A landscape with many peaks, sampled at points; each row gives a point and its height.
From any point a climber steps to the highest of the 5 points nearest to it. It stops when none of these is higher. Distance is the straight distance between rows; heights are no part of it.
j_102 h=1.36: [ 1.22  2.13  0.51  0.90 -1.31  0.32  3.89 -1.42]
j_957 h=1.75: [ 2.87 -2.81 -0.07  1.93 -1.25 -0.98 -3.38 -4.33]
j_725 h=4.68: [ 1.72 -1.15  0.41  1.97 -1.30 -1.63  1.35 -1.84]
j_68 h=6.25: [-1.31  1.46 -0.09 -3.54  1.12  4.70 -2.01  2.35]
j_28 h=2.97: [-2.32  0.55 -0.45 -1.61  1.99  1.54 -1.18  3.16]
j_394 h=1.97: [ 1.99  0.39  0.38  1.31 -1.40 -0.31  2.47 -2.67]
j_686 h=2.35: [ 0.19 -1.71  0.03  1.37 -0.15 -2.95  0.30  0.54]
j_977 h=5.44: [-1.69  3.08 -0.23 -2.71  1.16  3.65  0.35  1.77]
j_408 h=3.53: [-1.87  0.61 -0.45 -0.38  1.72 -0.24  0.06  2.60]
j_369 h=6.34: [ 0.13 -0.33 -0.08  1.30 -0.33 -2.01  1.55  0.21]
j_450 h=1.33: [ 2.42 -3.00 -0.09  1.43 -1.10 -1.24 -5.26 -4.66]
j_197 h=3.00: [ 1.31 -0.25  0.45  1.36 -1.16 -1.31  2.02 -1.61]
j_965 h=4.16: [-1.93  1.96 -0.32 -2.27  1.95  2.62 -0.82  2.48]
j_177 h=3.17: [ 0.61 -1.10  0.21  1.59 -0.49 -1.92  1.14 -0.17]
j_44 h=3.04: [-1.57 -0.22 -0.29  0.35  0.78 -1.76  0.19  2.09]
j_769 h=3.26: [-1.65  1.04 -0.15 -3.21  1.49  3.91 -2.39  2.76]
j_858 h=1.09: [ 2.46 -3.28  0.02  1.52 -0.75 -1.39 -6.27 -4.92]
j_854 h=5.75: [ 2.47 -3.35  0.45  2.06 -1.26 -2.50 -2.50 -3.05]
j_422 h=2.01: [-1.63  0.80 -0.21  0.14  1.10 -0.74  1.14  1.64]
j_319 h=2.22: [ 1.19  0.25  0.23  1.18 -1.22 -0.57  2.60 -1.69]
j_866 h=1.87: [ 2.70 -1.58  0.26  2.29 -1.58 -0.83 -0.45 -3.99]
j_674 h=3.02: [-1.27 -1.15 -0.36  0.80  1.15 -2.47 -0.19  2.06]
j_445 h=4.49: [-1.44  2.83 -0.34 -0.79  0.45  1.10  2.59  0.79]
j_979 h=1.47: [-0.68  0.90 -0.27  0.66  0.50 -1.21  1.73  0.87]
j_425 h=2.72: [-0.40 -1.13  0.07  1.27  0.08 -2.51  0.53  0.85]
j_495 h=1.88: [ 2.67 -2.32  0.21  2.02 -1.48 -0.82 -1.66 -4.25]
j_17 h=2.78: [-1.58  1.07 -0.29 -0.41  1.08 -0.39  1.10  1.79]
j_152 h=3.49: [-1.13  1.89 -0.14  0.02  0.67 -0.28  1.95  1.22]
j_415 h=0.45: [ 2.73 -3.78  0.60  1.71 -1.09 -2.46 -3.94 -3.29]
j_838 h=3.03: [-1.74 -1.34 -0.30  0.26  1.52 -2.33 -0.63  3.00]
j_586 h=3.25: [-2.22  1.64 -0.59 -1.52  1.76  1.49 -0.47  2.82]
j_958 h=3.14: [-1.92 -0.57 -0.37  0.03  1.45 -1.55 -0.16  2.60]
j_676 h=1.74: [ 1.62  1.07  0.40  1.25 -1.46 -0.07  3.23 -2.08]
j_77 h=1.86: [ 2.90 -2.64  0.06  2.06 -1.40 -1.25 -2.25 -3.85]
j_485 h=5.78: [-1.85  3.61 -0.04 -2.40  0.86  2.78  1.41  1.46]
j_489 h=1.95: [ 2.41 -2.15  0.31  1.99 -1.53 -1.50 -0.74 -3.20]
j_998 h=5.30: [-1.94  2.34 -0.32 -2.04  1.45  2.02  0.27  2.13]
j_481 h=5.46: [-1.91  2.97 -0.50 -2.49  0.92  3.18  0.27  1.84]
j_986 h=3.40: [-0.41  1.42  0.15 -4.81 -0.29  6.23 -2.17  1.50]
j_997 h=3.77: [-0.88  1.39  0.25 -4.09  0.56  5.72 -2.31  1.89]
j_451 h=5.35: [-1.69  2.45  0.06 -3.33  1.03  4.31 -0.80  1.84]
j_338 h=2.26: [ 2.25 -2.66  0.32  2.01 -1.21 -2.17 -1.38 -2.58]
j_713 h=1.21: [-0.22  2.67  0.15  0.10 -0.49  0.41  3.77 -0.44]
j_25 h=5.48: [-0.96  3.17 -0.08 -4.22  0.29  5.64 -0.86  1.03]
j_107 h=0.87: [-0.18  1.43  0.57 -5.54 -1.44  6.72 -2.20  0.38]
j_42 h=5.18: [-1.65  2.28 -0.28 -2.76  1.11  3.86 -0.96  2.32]
j_378 h=2.41: [ 1.22 -3.58  0.25  1.86 -0.84 -3.51 -1.40 -0.96]
j_260 h=1.85: [-0.30  0.74  0.05  0.70 -0.20 -1.21  2.11  0.00]
j_434 h=1.68: [ 2.77 -0.92  0.05  1.95 -1.86 -0.03  0.71 -3.66]
j_580 h=3.21: [-2.34  0.07 -0.48 -0.53  2.20  0.03 -0.93  3.38]
j_504 h=6.03: [ 1.67 -1.90  0.39  1.68 -1.15 -2.09  0.81 -1.76]
j_945 h=4.63: [-1.71  1.68 -0.31 -0.74  1.17  0.76  1.15  1.97]
j_855 h=1.89: [ 0.76  0.32  0.28  1.19 -0.81 -0.92  2.58 -1.20]
j_154 h=3.13: [ 1.13 -2.68  0.19  1.72 -0.79 -3.12 -0.51 -0.88]
j_808 h=2.18: [ 0.22 -2.21 -0.06  1.66 -0.08 -3.16  0.14  0.32]
j_973 h=2.96: [-1.09 -1.08  0.00  1.00  0.87 -2.56  0.17  2.01]
j_444 h=2.05: [-0.15 -2.67 -0.08  1.34  0.28 -3.33 -0.64  1.24]
j_951 h=5.68: [ 1.46 -2.60  0.12  1.73 -1.15 -2.68 -0.36 -1.47]
j_794 h=2.03: [ 0.87  1.59  0.17  0.84 -1.07 -0.45  3.18 -0.77]
j_503 h=5.41: [-1.89  2.62 -0.33 -1.45  1.19  1.83  1.27  1.52]
j_827 h=2.82: [-0.44  1.72  0.02  0.30 -0.23 -0.40  2.79  0.33]

Call two points neighbours if one is among the 5 nearest of the other. Go from one point of each pair to the other, from neighbour to neighbour, staying as high as possible. Name the lowest point that can't be avoided.
j_854 and j_485 -> j_378
j_369 and j_504 -> j_177
j_485 and j_68 -> j_451
j_504 and j_485 -> j_425

For each start below, name the point where the climber stops.
j_102 -> j_504
j_794 -> j_485
j_965 -> j_485
j_674 -> j_485
j_422 -> j_485
j_866 -> j_854

Two climbers start at each pair of points below. Name the first point that both come to, or write none.
j_495 and j_444 -> none
j_998 and j_445 -> j_485
j_580 and j_973 -> j_408
j_394 and j_713 -> none
